Each row is a point on a tangle of strands that fork and nearly touch. The rows are in no order.
In the rows, 128 means zero.
Points whose rows are less than 169 apart are linked; no others are. Some points are linked to none.
J_976: 121 125 126 110 166 136 119 109 102 106 145 181 97 90 111 145 98 152 124
 131 123 104 136 100 169 154 90 121 160 161 114 138 180 99 119 127 101
 93 118 115 126 144 143 120 137 144 120 114 117 135 160 104 132 138 151
 112 117 117 132 103 155 122 108 115 118 144 125 128 163 131 126 132 98
 112
J_567: 118 100 156 141 109 88 153 140 112 105 142 131 131 135 124 153 118 144
 139 123 107 107 128 109 113 125 149 78 160 142 117 112 147 149 130 113
 125 101 137 147 129 106 146 78 124 151 108 147 154 105 185 102 118 168
 166 116 159 166 165 141 169 116 191 144 116 104 119 147 142 126 139 167
 137 141
J_437: 126 164 110 118 122 116 148 117 148 182 112 145 107 135 131 111 86 125
 62 89 137 139 130 129 144 139 128 147 125 135 148 119 129 124 153 127
 110 83 113 132 113 132 129 88 118 104 91 128 115 139 132 144 151 136
 132 98 124 133 149 127 134 101 102 105 178 134 140 108 166 128 111 129
 108 50
J_383: 176 119 125 149 146 136 158 91 155 127 100 134 112 121 158 99 96 120 152
 143 126 115 141 144 131 133 103 167 104 129 122 143 121 101 153 131 144
 107 130 145 124 142 83 117 110 97 156 111 105 137 98 111 93 147 87 121
 134 120 70 110 120 145 78 133 121 141 137 138 121 114 116 141 107 127
J_374: 96 100 152 117 129 146 122 102 104 157 117 135 83 137 128 133 154 116
 108 157 100 139 126 161 74 115 149 127 120 137 145 105 119 141 132 150
 126 137 160 122 110 122 129 133 131 127 165 113 102 126 167 116 133 143
 128 92 116 158 123 138 134 126 159 148 159 114 136 125 104 113 126 110
 159 103
J_689: 94 96 135 124 157 146 87 95 91 117 138 138 117 123 112 147 184 143 162
 172 107 111 132 146 96 111 106 110 133 158 130 143 139 132 128 125 117
 187 148 98 111 142 137 184 144 130 185 124 113 155 158 111 122 109 103
 120 91 127 85 130 119 154 145 146 102 116 129 127 116 128 142 82 137
 167
J_910: 123 153 98 80 156 135 117 151 121 121 140 164 100 104 91 146 99 146 117
 99 141 137 118 104 175 155 83 128 137 152 118 125 156 104 105 140 86
 116 111 106 120 166 155 139 137 146 93 117 117 144 125 128 151 103 152
 115 88 102 135 108 131 119 97 92 139 150 135 120 184 130 122 102 86 114
J_293: 153 100 162 154 122 137 114 108 127 112 138 126 104 129 146 119 128 139
 216 164 104 90 133 117 78 126 102 139 146 167 96 147 120 138 125 126
 125 130 147 125 80 137 136 156 135 124 150 153 125 133 141 89 97 133
 125 116 126 144 107 103 134 143 114 148 98 112 116 120 120 125 142 131
 119 159
J_599: 141 166 102 132 111 90 150 155 147 120 140 117 198 126 108 145 99 116
 130 73 167 124 142 79 201 145 138 89 147 100 126 128 129 121 126 118
 147 107 78 122 177 114 119 111 117 140 90 153 131 117 101 139 148 115
 148 162 153 101 160 135 135 116 121 109 106 133 112 149 166 142 122 135
 107 146
J_742: 114 96 173 150 138 148 121 92 91 154 142 154 69 129 152 116 114 139 138
 164 96 111 118 102 91 139 129 122 162 157 116 128 166 134 129 129 87 78
 169 137 93 117 124 111 129 153 126 130 119 119 175 74 100 158 151 112
 146 161 132 106 178 121 113 130 128 90 116 109 125 131 138 139 135 117
J_46: 84 119 127 109 168 183 89 101 119 152 126 132 90 120 115 126 191 108 121
 155 138 170 140 157 140 131 134 128 123 101 145 138 137 110 125 154 118
 163 149 132 127 157 108 153 129 124 145 103 96 149 106 141 133 111 93
 142 105 100 94 107 104 144 102 118 145 136 118 113 99 133 131 84 133
 122
J_15: 120 176 113 113 136 123 93 128 132 145 126 88 154 125 105 153 143 101
 136 120 153 150 130 130 188 150 124 71 151 103 141 178 116 130 124 142
 137 131 85 144 141 127 121 134 131 137 121 121 120 119 92 162 174 101
 141 173 142 89 154 118 123 135 122 105 92 113 123 106 133 143 126 97
 110 133
J_422: 112 133 123 146 173 151 70 109 108 76 150 129 148 107 103 152 160 134
 190 148 128 111 117 106 166 143 85 106 148 117 103 165 151 94 109 129
 129 140 146 155 150 129 123 153 112 133 158 130 132 132 125 120 108 127
 102 179 128 91 98 118 99 142 109 136 85 125 91 128 106 121 156 136 121
 172
J_337: 146 122 101 110 136 106 172 81 160 142 94 153 122 131 130 112 101 107 80
 134 142 137 163 164 131 136 125 118 97 113 144 149 88 145 164 123 154
 149 65 114 120 157 91 96 134 110 165 98 99 134 101 121 119 125 101 107
 147 125 79 138 132 146 97 132 133 145 175 142 139 138 115 104 96 78
J_587: 116 103 148 117 111 114 138 126 113 122 108 110 117 140 145 123 142 118
 118 136 100 128 109 169 63 110 146 134 110 148 141 93 113 144 121 128
 141 148 159 129 125 101 134 128 127 129 165 126 124 116 153 136 138 136
 129 100 131 163 131 153 136 134 186 156 154 115 142 148 91 113 128 122
 173 133
J_710: 133 85 144 137 79 113 165 136 157 128 125 141 148 128 153 103 112 158
 135 129 136 118 155 139 63 130 148 175 141 124 119 105 127 169 149 90
 132 153 135 98 96 145 157 111 156 147 99 147 150 104 130 79 123 150 135
 126 156 159 113 130 160 110 136 140 96 144 159 128 124 143 126 158 130
 146
J_230: 148 109 124 141 62 100 160 172 166 114 129 117 192 130 140 122 119 164
 107 122 144 122 164 127 100 108 153 153 139 100 113 115 97 173 142 83
 149 168 122 91 132 142 173 120 160 145 97 144 164 112 112 108 142 128
 139 138 154 141 137 143 156 109 137 131 89 152 154 129 141 145 132 146
 117 151
J_525: 164 131 120 161 140 130 126 103 157 112 127 112 127 118 153 122 113 129
 187 147 125 116 139 129 158 130 97 156 120 108 94 161 107 103 140 134
 144 113 136 165 122 137 101 125 110 96 152 126 125 132 105 126 102 142
 92 153 129 103 85 107 113 148 81 122 92 137 110 117 112 117 137 155 103
 146
J_138: 110 123 136 136 112 152 89 145 137 113 147 111 133 136 121 149 169 152
 159 144 125 125 138 145 138 103 135 141 145 101 113 143 104 139 111 143
 132 157 157 138 121 150 165 145 143 132 114 146 155 128 129 128 151 117
 125 147 104 116 132 132 118 132 144 135 96 135 115 99 124 113 145 148
 133 142
J_195: 124 156 129 126 106 95 147 165 122 125 120 98 164 140 131 138 120 108 98
 80 133 137 102 97 148 135 169 110 122 132 152 108 138 134 131 121 128
 91 121 147 164 85 122 107 111 124 98 143 146 113 135 168 141 132 150
 134 158 141 179 134 137 107 171 112 153 110 108 143 118 143 112 147 153
 133
J_819: 109 145 148 105 155 142 102 86 95 174 117 130 81 119 102 126 141 103 90
 154 117 165 135 119 150 145 142 79 117 123 158 159 162 117 124 161 103
 111 107 143 146 95 96 142 114 107 153 89 83 128 156 152 125 137 134 105
 132 131 156 105 113 136 133 115 177 101 127 140 127 134 122 94 129 64
J_291: 156 135 112 143 129 121 103 131 161 130 113 94 117 141 151 130 136 125
 152 137 119 123 133 157 137 122 72 166 95 135 127 182 81 118 145 125
 120 154 139 141 107 148 122 161 142 73 178 128 108 181 94 185 125 110
 80 158 97 95 88 123 109 140 66 131 116 135 132 100 135 114 128 90 99
 130
J_521: 110 150 142 129 109 162 87 135 156 151 148 115 107 139 135 141 139 157
 130 139 122 135 141 139 157 99 147 156 149 84 108 142 101 122 117 159
 116 130 160 165 111 152 164 123 136 123 84 141 146 122 129 138 161 123
 128 143 104 114 158 115 129 113 112 121 119 134 111 65 145 106 140 152
 125 103
J_620: 180 111 127 125 164 120 148 84 147 129 93 153 110 120 143 92 94 116 118
 147 124 114 145 145 125 135 97 144 96 139 129 151 127 120 158 123 137
 136 93 108 121 153 91 132 130 116 175 118 89 144 95 119 100 131 89 108
 134 115 55 108 130 145 80 141 116 150 168 144 129 130 101 104 96 111
J_687: 118 114 129 112 150 150 108 164 110 85 150 158 121 113 121 133 156 152
 120 126 132 130 101 114 113 125 95 162 120 172 128 105 156 109 114 123
 109 156 139 81 125 148 149 168 157 161 113 137 120 132 122 132 121 100
 136 111 96 105 100 116 120 132 134 130 123 144 137 126 111 145 129 118
 131 168
J_183: 125 125 87 116 128 134 159 103 163 142 105 149 142 127 131 118 123 123
 103 125 140 144 147 177 142 132 135 146 117 79 134 132 86 140 166 140
 160 142 94 131 123 162 101 99 112 118 146 101 120 127 106 112 137 131
 97 111 127 119 92 156 125 141 114 126 120 147 152 138 128 130 132 122
 119 102
J_322: 88 91 146 117 142 153 98 136 85 90 155 144 104 121 118 148 190 147 144
 154 106 113 104 143 97 110 121 138 143 160 122 108 149 123 114 141 107
 169 167 92 123 137 150 179 146 155 140 142 131 136 159 104 118 113 125
 115 93 130 106 133 126 146 153 141 109 123 124 122 99 130 141 108 151
 168
J_506: 162 121 143 143 137 107 155 122 120 102 109 145 115 131 147 104 84 113
 123 107 114 100 100 105 98 129 114 165 86 165 133 101 164 108 136 121
 133 89 132 122 129 100 103 117 116 114 155 135 105 131 146 137 96 155
 134 89 140 134 94 127 127 123 125 147 159 135 142 163 126 117 97 139
 142 123
J_34: 118 158 70 89 121 121 151 156 150 146 106 121 129 147 97 116 96 100 114
 67 141 158 111 131 167 134 109 156 83 101 121 98 120 116 119 168 110
 105 97 121 116 151 111 142 91 90 103 119 123 160 103 161 141 100 102
 110 77 106 141 141 78 128 92 93 167 154 110 136 178 106 109 112 120 87
J_510: 129 161 82 95 106 103 148 185 144 125 119 98 159 154 109 117 104 98 117
 64 145 147 98 120 153 124 119 140 81 127 128 92 108 122 112 146 125 113
 105 120 133 119 126 148 111 97 106 139 142 150 96 177 148 104 123 118
 91 111 163 150 87 130 120 98 163 154 115 148 160 117 115 123 131 118
J_114: 145 139 105 114 137 137 164 123 159 165 101 153 95 122 117 99 93 114 65
 91 146 147 132 136 136 147 110 151 105 130 155 115 143 118 154 139 110
 118 93 118 122 149 117 103 118 125 108 114 96 142 98 126 140 125 116 91
 119 115 119 108 125 114 80 93 174 150 151 132 156 134 100 106 96 63
J_569: 128 139 129 120 117 129 131 160 138 144 115 131 136 118 143 114 127 125
 86 119 152 160 120 117 122 141 132 147 118 141 154 118 140 133 141 97
 123 135 125 104 126 127 137 114 146 158 99 121 123 111 91 140 148 110
 149 141 147 127 136 109 147 100 115 102 134 137 141 106 111 164 121 112
 123 137
J_219: 112 80 149 162 137 171 137 96 98 113 153 168 111 115 152 109 132 145 180
 175 126 121 133 99 84 143 152 136 183 107 97 125 157 119 119 119 113
 111 152 141 115 125 107 111 126 166 96 120 158 89 132 44 71 151 118 166
 154 153 107 107 117 139 105 147 102 121 96 125 102 135 164 187 136 158
J_489: 168 137 151 178 103 101 135 123 150 115 141 98 164 127 140 145 99 137
 190 128 131 87 149 89 150 128 140 104 154 124 101 166 114 131 131 99
 134 93 136 156 129 110 134 98 133 134 119 154 146 121 130 115 113 151
 151 167 170 134 144 117 143 132 125 129 85 117 106 126 142 130 134 168
 96 144
J_518: 118 116 123 109 143 138 139 152 117 127 128 159 112 114 124 113 131 135
 82 111 138 147 104 124 107 140 112 153 119 150 149 92 161 126 121 121
 117 143 121 79 129 140 136 132 146 165 107 123 114 120 113 125 136 113
 151 103 110 122 111 114 134 111 128 116 146 148 153 134 118 149 109 106
 124 135
J_107: 130 135 158 151 149 144 76 123 109 129 142 114 125 102 141 134 166 135
 143 163 120 132 97 101 134 142 130 119 139 147 133 166 137 122 116 109
 117 122 160 151 136 96 125 138 140 161 134 136 126 113 108 132 120 119
 143 191 152 118 128 89 133 134 112 127 101 102 105 82 91 157 135 117
 136 167
J_791: 114 132 111 97 154 98 122 102 101 106 125 134 140 129 97 163 142 120 132
 142 126 105 138 143 139 132 122 57 128 146 135 142 128 131 129 128 147
 147 93 114 131 130 124 145 131 117 188 104 120 147 166 129 143 127 137
 107 122 142 131 148 131 157 177 139 112 115 129 151 137 128 134 98 118
 134
J_718: 116 164 140 107 124 106 123 142 113 159 122 89 130 144 119 142 136 92 92
 108 122 148 111 126 135 129 156 85 119 134 163 131 124 134 129 129 128
 105 116 133 142 85 117 121 129 125 128 121 133 117 147 173 155 124 161
 131 143 145 181 137 143 121 175 119 166 95 121 121 123 137 111 109 151
 99
J_456: 137 114 137 119 145 102 129 78 114 125 109 141 111 143 123 137 112 118
 139 155 111 94 154 156 108 128 106 92 124 150 122 146 118 137 130 125
 132 136 99 111 91 139 124 131 133 97 197 92 111 146 169 112 130 135 125
 84 117 152 110 133 139 146 135 158 118 119 150 146 151 118 125 97 108
 101
J_981: 145 111 153 165 122 138 126 93 125 132 152 130 143 124 143 121 109 144
 202 165 127 105 150 100 121 143 148 99 177 105 105 158 132 141 129 110
 132 115 138 154 108 126 122 107 123 150 107 127 155 101 134 66 100 150
 136 170 177 145 131 106 129 139 117 139 81 117 103 121 120 131 158 181
 108 161
J_60: 153 102 156 140 128 106 134 87 124 129 119 130 100 144 140 114 107 123
 185 165 97 83 141 140 68 129 106 109 137 177 113 142 120 147 136 107
 126 130 121 117 69 136 122 134 129 119 184 131 120 136 155 80 108 138
 128 85 135 170 112 126 152 144 128 164 110 104 149 135 131 122 130 112
 115 137
J_124: 114 127 104 130 113 169 153 143 165 137 119 165 117 112 143 92 110 151
 90 101 143 150 124 146 130 124 130 203 119 104 127 73 135 118 128 154
 126 126 133 144 127 156 143 107 107 124 77 135 136 108 113 126 134 139
 110 101 96 114 113 138 112 97 113 115 164 149 140 122 139 104 130 159
 138 106
J_702: 134 115 136 130 100 69 156 183 125 98 129 92 162 138 123 144 122 135 116
 92 125 111 113 118 124 107 152 110 128 138 124 100 129 145 115 117 134
 119 137 138 158 97 155 109 129 136 101 156 164 114 155 148 143 134 158
 124 145 145 176 146 147 105 199 140 137 128 119 146 136 116 128 163 151
 144
J_349: 116 93 136 151 135 174 132 140 112 99 166 179 127 100 130 120 140 166
 154 155 144 116 141 101 112 128 142 161 163 101 102 108 159 109 108 124
 114 134 153 115 141 139 142 134 139 165 84 144 162 89 133 60 90 138 121
 154 130 125 106 108 123 132 132 140 102 141 113 127 109 137 151 180 146
 166
J_707: 115 145 131 109 125 151 101 135 112 159 118 110 79 149 117 139 122 127
 88 118 99 136 121 124 130 123 103 142 98 142 133 133 143 110 112 162 92
 97 155 121 110 121 128 147 119 86 134 127 95 168 162 173 141 126 125 84
 89 137 158 138 128 112 121 121 176 118 119 120 157 106 108 115 142 65
J_215: 145 125 148 125 116 84 137 136 110 125 113 77 124 144 148 134 143 113
 111 126 96 117 102 155 66 105 138 115 88 177 152 121 90 155 122 95 149
 155 141 126 117 93 146 147 138 104 187 130 128 126 147 168 125 118 145
 120 137 177 148 150 136 131 170 158 158 99 143 141 102 124 102 103 156
 139
J_774: 136 126 76 110 93 106 150 164 159 104 129 130 186 139 110 120 132 133 95
 97 136 139 128 165 114 116 112 153 101 114 131 99 83 148 130 117 159
 187 106 84 145 153 144 137 135 126 131 128 155 150 90 139 150 105 110
 114 103 118 122 180 106 130 128 128 121 170 161 157 124 133 132 124 130
 138
J_362: 130 128 114 158 140 157 107 125 135 92 144 115 145 121 123 134 154 125
 198 136 134 123 120 126 163 128 104 149 126 95 95 149 129 101 122 146
 143 137 144 165 155 132 111 146 97 105 149 142 129 133 112 143 110 124
 87 161 111 85 92 123 88 145 110 136 96 129 93 144 98 114 141 150 131
 173
J_784: 130 79 151 135 110 119 147 119 102 98 120 127 121 127 146 100 145 136
 168 155 105 115 110 158 32 106 152 137 134 152 126 92 126 148 122 123
 138 162 159 123 112 122 134 140 128 148 153 139 131 111 145 84 103 139
 118 103 137 168 101 142 128 140 173 167 130 97 142 152 81 123 143 134
 171 169
J_665: 99 169 109 85 152 156 90 167 127 139 142 126 102 123 87 143 128 127 130
 108 139 161 105 103 182 152 96 123 122 134 130 141 157 93 96 157 83 120
 127 129 116 151 146 155 113 142 81 118 120 142 110 152 159 88 151 138
 92 94 148 110 115 124 101 82 156 128 105 102 158 138 127 115 105 117
J_596: 179 121 155 133 134 122 125 109 122 124 91 110 100 152 145 114 107 105
 120 121 103 116 110 135 85 118 116 177 55 164 143 121 137 113 131 131
 131 128 146 118 131 113 103 152 122 95 177 133 82 156 125 171 94 134
 106 94 123 138 101 129 107 134 112 163 178 137 155 164 133 105 89 102
 139 110
J_987: 64 133 130 109 170 170 87 113 65 127 153 139 88 115 107 163 164 114 123
 141 121 143 100 110 167 148 134 90 152 119 135 126 173 98 102 171 105
 107 148 155 152 111 114 139 107 150 129 113 113 121 156 129 121 141 134
 144 120 119 147 125 118 140 135 110 143 107 87 130 109 125 143 117 151
 113
J_656: 94 111 124 137 165 154 77 91 81 92 145 131 149 113 103 154 188 133 171
 177 120 110 128 122 129 123 131 64 167 127 123 151 138 123 100 141 138
 153 146 154 143 114 128 150 119 165 159 130 138 117 146 91 112 128 121
 175 140 124 124 132 118 159 146 137 86 100 100 130 100 125 165 121 139
 180
J_62: 125 125 124 131 132 135 135 121 133 110 145 158 119 118 117 147 103 154
 151 125 131 102 142 120 155 133 106 138 155 135 95 121 145 110 122 136
 125 107 124 127 115 144 149 110 128 127 117 131 149 128 168 99 125 149
 139 104 108 127 130 129 139 131 136 132 112 142 122 128 155 113 136 156
 105 120
J_900: 162 148 148 120 124 148 97 131 119 176 95 98 85 156 127 115 123 108 75
 113 103 153 120 140 84 119 107 163 57 154 151 146 136 110 124 146 105
 126 150 114 116 113 112 158 131 84 155 121 83 167 120 193 116 115 105
 102 107 136 136 119 112 116 92 144 198 128 155 134 141 117 85 88 132 81
J_17: 120 117 177 151 136 152 86 110 95 155 153 125 87 121 151 131 140 133 143
 173 104 118 116 99 122 137 138 108 158 150 130 160 146 137 113 121 95
 102 177 165 109 91 136 118 140 168 134 142 131 111 146 95 101 141 146
 173 155 147 147 90 169 128 109 125 106 85 109 83 111 139 146 131 141
 143
J_423: 106 180 135 109 136 160 76 143 145 174 137 115 99 138 122 126 130 134
 103 125 116 155 129 117 177 129 113 141 132 116 126 149 139 92 119 165
 88 113 153 162 112 147 141 136 119 115 84 132 125 133 109 169 161 103
 124 141 91 96 162 99 130 113 91 93 154 121 102 68 143 119 132 124 117
 90
J_99: 127 137 89 109 88 101 139 145 165 155 122 122 178 150 134 129 137 124 79
 113 142 149 150 173 113 115 136 124 125 95 139 135 60 176 135 115 167
 177 100 103 126 159 146 127 156 129 119 109 161 136 76 146 170 101 125
 143 121 128 146 175 130 131 124 124 109 157 177 110 131 142 128 103 126
 116
J_968: 107 91 162 145 139 121 141 99 92 120 148 163 98 130 136 133 100 142 144
 154 110 107 127 105 106 147 135 91 176 155 119 119 169 147 132 118 107
 88 143 139 102 119 130 91 121 165 116 119 133 102 190 75 103 179 161
 112 156 168 142 125 173 122 150 147 118 102 121 142 135 133 147 157 129
 131
J_48: 89 93 146 122 122 163 89 153 110 98 160 124 126 123 110 139 198 156 168
 163 119 116 128 146 110 84 162 135 160 98 110 123 114 137 106 150 123
 186 172 127 132 142 175 169 137 149 108 149 164 121 141 93 137 114 117
 150 108 128 122 135 117 142 157 148 108 128 108 103 100 110 157 144 156
 163
J_307: 129 142 115 114 156 96 138 118 107 102 131 138 168 116 110 146 127 114
 135 124 144 113 131 105 154 151 120 68 144 136 128 134 152 126 126 113
 153 113 89 130 160 117 99 118 118 141 156 118 124 132 133 124 125 128
 148 131 149 125 133 136 125 141 165 127 108 124 117 154 125 144 132 123
 123 157
J_355: 111 141 137 109 171 157 113 96 91 137 123 133 101 114 122 121 131 97 120
 131 128 155 112 107 156 161 124 98 119 119 143 148 179 99 119 163 112
 92 121 147 161 103 77 140 89 115 147 98 91 130 140 145 106 141 121 116
 142 118 134 108 92 138 126 113 165 113 104 158 110 129 123 112 135 99
J_240: 150 145 125 109 120 120 119 181 125 113 118 90 144 140 131 120 137 110
 116 99 126 152 87 135 120 117 119 151 83 162 144 105 115 126 116 124
 138 140 138 124 139 101 134 161 128 114 138 136 124 148 94 188 137 102
 129 126 108 127 143 139 106 126 143 124 158 141 125 146 112 135 117 122
 147 146
J_935: 114 102 129 150 127 179 153 138 148 126 142 168 116 101 152 111 131 168
 120 139 147 139 135 130 120 119 151 193 150 88 116 84 146 119 124 135
 131 133 144 133 134 151 143 117 125 146 71 141 151 86 119 86 114 145
 115 132 118 122 104 117 128 109 126 129 129 143 124 117 119 126 145 177
 140 136
J_601: 132 130 126 136 89 106 142 148 136 114 138 105 182 144 110 157 122 140
 141 101 134 106 143 129 153 100 169 83 163 82 115 123 105 139 120 147
 157 127 115 152 173 122 140 109 134 135 90 157 169 113 153 141 158 133
 152 137 148 127 180 149 138 117 194 145 107 138 108 140 155 99 133 170
 133 131
J_796: 146 113 121 141 85 126 166 196 163 91 140 120 177 111 130 113 112 168
 127 107 147 121 152 128 129 107 139 171 122 101 102 92 118 142 121 111
 145 162 135 110 161 132 174 128 134 130 89 157 171 111 120 116 124 131
 136 118 129 114 133 139 121 112 149 137 113 157 131 154 138 113 141 171
 135 154
J_71: 151 142 126 123 125 100 122 143 128 138 108 79 141 139 144 131 147 108
 106 131 129 139 108 159 96 117 128 123 84 164 158 144 79 151 131 89 158
 169 117 115 120 108 128 158 145 110 170 114 123 140 90 180 127 104 134
 148 133 144 131 145 116 135 136 132 142 119 160 129 103 148 104 86 135
 149
J_69: 62 126 118 97 176 184 84 94 88 139 144 152 82 119 91 155 178 121 122 160
 132 145 127 135 176 139 128 107 157 108 134 135 162 98 111 168 103 143
 140 140 128 148 131 145 117 128 133 97 102 146 144 124 135 125 111 135
 103 107 113 123 119 138 120 113 144 129 106 112 122 117 145 101 131 111
J_443: 106 101 117 121 168 161 97 91 111 133 113 132 114 115 125 123 192 127
 136 173 131 146 137 154 107 117 120 120 121 128 144 148 131 126 137 124
 126 192 140 103 125 154 102 169 138 119 177 111 91 155 115 129 113 108
 86 140 105 104 56 115 103 152 117 124 114 129 130 133 87 140 127 69 127
 153
J_315: 111 71 165 136 106 134 146 137 114 118 136 146 99 124 143 108 142 148
 150 143 105 118 125 144 46 120 145 153 156 148 120 91 140 163 122 118
 112 143 160 107 92 130 149 129 147 172 109 146 144 100 153 68 118 140
 135 113 141 163 116 128 161 126 162 147 113 122 145 114 98 138 138 139
 159 152
J_102: 163 158 152 175 89 91 133 118 154 145 133 66 159 142 165 129 110 121 161
 129 127 106 136 124 144 103 165 122 144 118 123 154 89 148 138 95 150
 104 121 166 132 99 136 105 129 113 125 157 147 121 114 154 136 140 141
 176 171 140 162 129 141 119 132 122 105 105 122 105 119 132 113 144 117
 140
J_233: 161 153 129 153 91 85 162 129 165 124 105 99 166 145 158 123 101 109 125
 103 141 114 136 136 138 112 158 140 109 122 133 122 81 149 145 99 158
 106 115 134 131 115 126 96 132 103 125 139 141 128 110 146 136 137 123
 138 154 145 138 152 142 119 120 128 127 129 144 127 127 131 113 143 122
 123
J_980: 94 122 157 119 132 169 88 129 88 168 134 108 68 144 128 143 156 125 89
 152 86 143 122 130 108 110 140 131 116 142 140 130 141 129 113 166 98
 111 177 135 115 110 128 143 125 117 149 126 103 143 173 146 131 136 139
 102 104 146 157 130 146 122 136 137 172 91 118 106 121 109 117 106 174
 94
J_78: 153 115 148 161 113 136 140 130 152 126 142 134 104 130 142 130 91 146
 192 131 109 92 149 108 122 124 98 163 143 144 85 140 120 114 129 128
 112 98 148 131 89 147 145 122 131 112 109 142 145 138 152 91 115 151
 129 100 120 135 117 103 139 127 104 135 110 137 113 116 157 101 141 168
 100 122
J_278: 151 145 96 100 129 117 157 131 152 161 84 127 93 147 95 109 95 90 96 85
 142 160 128 129 140 139 106 143 65 119 144 129 124 112 133 162 115 122
 89 114 133 138 94 135 107 89 130 103 89 166 95 157 129 104 92 107 110
 111 122 124 88 134 82 99 189 149 152 151 164 114 91 93 103 51
J_534: 148 149 137 134 152 139 102 155 133 128 131 114 137 101 139 117 152 123
 131 142 149 150 108 109 134 145 120 133 121 144 138 153 127 123 130 103
 132 134 133 120 145 110 126 139 145 146 125 137 116 120 74 155 129 105
 137 173 146 106 117 99 123 124 104 102 108 125 132 103 95 171 125 110
 128 173
J_998: 158 106 139 160 126 95 172 141 121 83 122 148 145 124 142 110 94 126 143
 115 132 97 111 104 84 125 126 152 109 170 122 97 158 131 132 97 143 107
 133 113 142 99 117 110 126 138 141 149 134 107 139 113 91 152 142 103
 147 141 102 129 129 119 140 151 137 136 137 175 106 126 122 159 150 169
J_625: 142 140 96 145 132 112 160 160 133 88 144 142 189 105 103 144 107 132
 149 105 160 113 144 89 175 142 120 111 140 107 109 120 147 119 121 117
 165 120 93 125 182 123 111 113 109 138 118 145 160 122 126 119 111 138
 144 127 139 108 131 140 116 135 142 138 107 146 110 174 141 129 130 162
 123 172
J_262: 139 154 110 126 101 53 169 119 140 131 114 128 159 152 130 138 89 103 91
 79 149 108 146 116 151 117 151 96 123 134 140 112 97 144 151 88 133 98
 84 112 118 114 125 80 148 98 130 126 136 133 135 137 146 132 137 131
 158 153 152 166 164 104 130 127 133 131 144 128 168 135 118 123 105 83
J_688: 139 138 99 147 102 141 175 191 163 100 146 142 186 106 112 118 113 144
 123 98 166 138 141 96 167 121 141 152 135 80 114 84 145 128 118 119 150
 146 108 128 192 122 148 123 118 135 71 161 161 96 115 125 119 132 135
 131 137 98 145 135 113 104 142 133 128 153 112 166 147 115 136 170 143
 162
J_425: 126 144 109 135 101 102 162 116 160 156 124 146 143 143 126 129 91 147
 94 80 138 129 142 135 154 123 148 130 143 111 126 90 108 135 151 126
 126 81 100 140 110 133 141 74 130 104 87 131 139 122 159 125 155 146
 141 107 126 141 158 157 145 99 140 125 154 145 127 120 177 109 128 154
 115 61
J_577: 115 132 91 131 118 124 162 114 169 161 123 157 147 129 121 132 108 140
 101 114 146 151 152 157 165 138 152 129 157 72 126 107 101 142 165 143
 154 119 81 135 121 159 123 84 116 124 99 111 129 113 127 111 153 137
 120 108 131 120 130 161 139 120 141 120 122 151 148 118 158 120 137 145
 127 83
J_841: 153 127 152 148 150 113 144 70 118 134 109 147 125 113 170 92 100 114
 117 159 127 118 126 103 119 154 141 111 130 141 145 141 150 118 144 94
 130 89 127 155 128 97 85 101 116 132 152 109 107 113 120 117 91 151 139
 134 184 144 106 107 127 124 111 130 127 104 131 139 109 153 127 136 122
 138
J_339: 121 141 124 120 90 106 126 138 145 167 134 110 156 158 135 140 140 131
 103 125 131 139 146 174 117 107 158 108 147 99 142 143 68 166 139 127
 155 158 123 127 118 140 154 120 167 124 123 117 165 129 113 145 178 111
 144 138 129 141 173 154 142 122 158 130 110 137 153 93 136 121 135 118
 134 109
J_804: 107 160 131 112 108 114 106 129 122 181 129 78 140 151 128 142 155 101
 98 127 127 148 132 167 129 114 156 81 134 111 164 152 79 155 134 125
 152 146 118 138 129 113 134 124 156 115 136 106 148 122 122 175 182 106
 151 152 121 142 184 139 140 126 163 134 132 107 140 91 127 131 117 96
 148 116
J_507: 143 178 84 110 114 94 129 158 158 133 133 110 176 132 103 148 106 115
 123 88 164 141 136 105 190 144 123 91 136 122 125 144 106 127 129 122
 127 116 75 109 147 138 127 126 138 140 92 131 135 135 96 148 168 98 138
 162 127 96 153 131 127 119 104 88 111 131 127 112 170 148 126 110 89
 119
J_515: 144 133 86 105 130 123 132 166 152 98 121 121 174 135 118 120 162 126
 119 120 142 155 120 159 123 128 109 136 93 115 146 127 103 144 135 116
 154 192 104 85 157 152 126 162 117 141 136 122 122 148 72 150 133 90
 100 132 115 98 92 158 94 153 119 112 116 144 152 159 101 150 131 100
 138 174
J_188: 124 135 147 142 148 145 130 97 102 140 127 146 116 113 163 110 119 114
 119 139 127 139 111 98 134 151 143 123 126 130 135 130 173 103 136 131
 125 68 148 164 151 93 84 107 96 135 122 115 122 113 137 132 96 157 130
 140 155 131 132 107 116 125 120 116 140 105 101 135 98 145 135 148 144
 123

A fork is a point with three links, a tip a point with one. Leave the first point through the second and follow the links. Name the first fork or tip that comes.
J_124, J_935 => J_425
J_518, J_569 => J_702
J_456, J_60 => J_322
J_62, J_78 => J_625
J_425, J_262 => J_124

A fork is a point with three links. Follow the links from the first point to the second and name the forks in between, in order.
J_262, J_796 => J_425 > J_587
J_107, J_599 => J_322 > J_625
J_114, J_293 => J_587 > J_625
J_506, J_71 => J_587
J_349, J_215 => J_425
J_791, J_900 => J_625 > J_587
J_774, J_601 => J_702
J_665, J_188 => J_322 > J_355
J_702, J_910 => J_322

Follow the links from the first point to the second, and from the first to the third. Name the last point that the two ways share.
J_596, J_15, J_293 => J_625
J_62, J_107, J_987 => J_322
J_107, J_819, J_599 => J_322
J_349, J_620, J_900 => J_425
J_525, J_230, J_489 => J_425
J_980, J_437, J_521 => J_587
J_233, J_791, J_15 => J_625
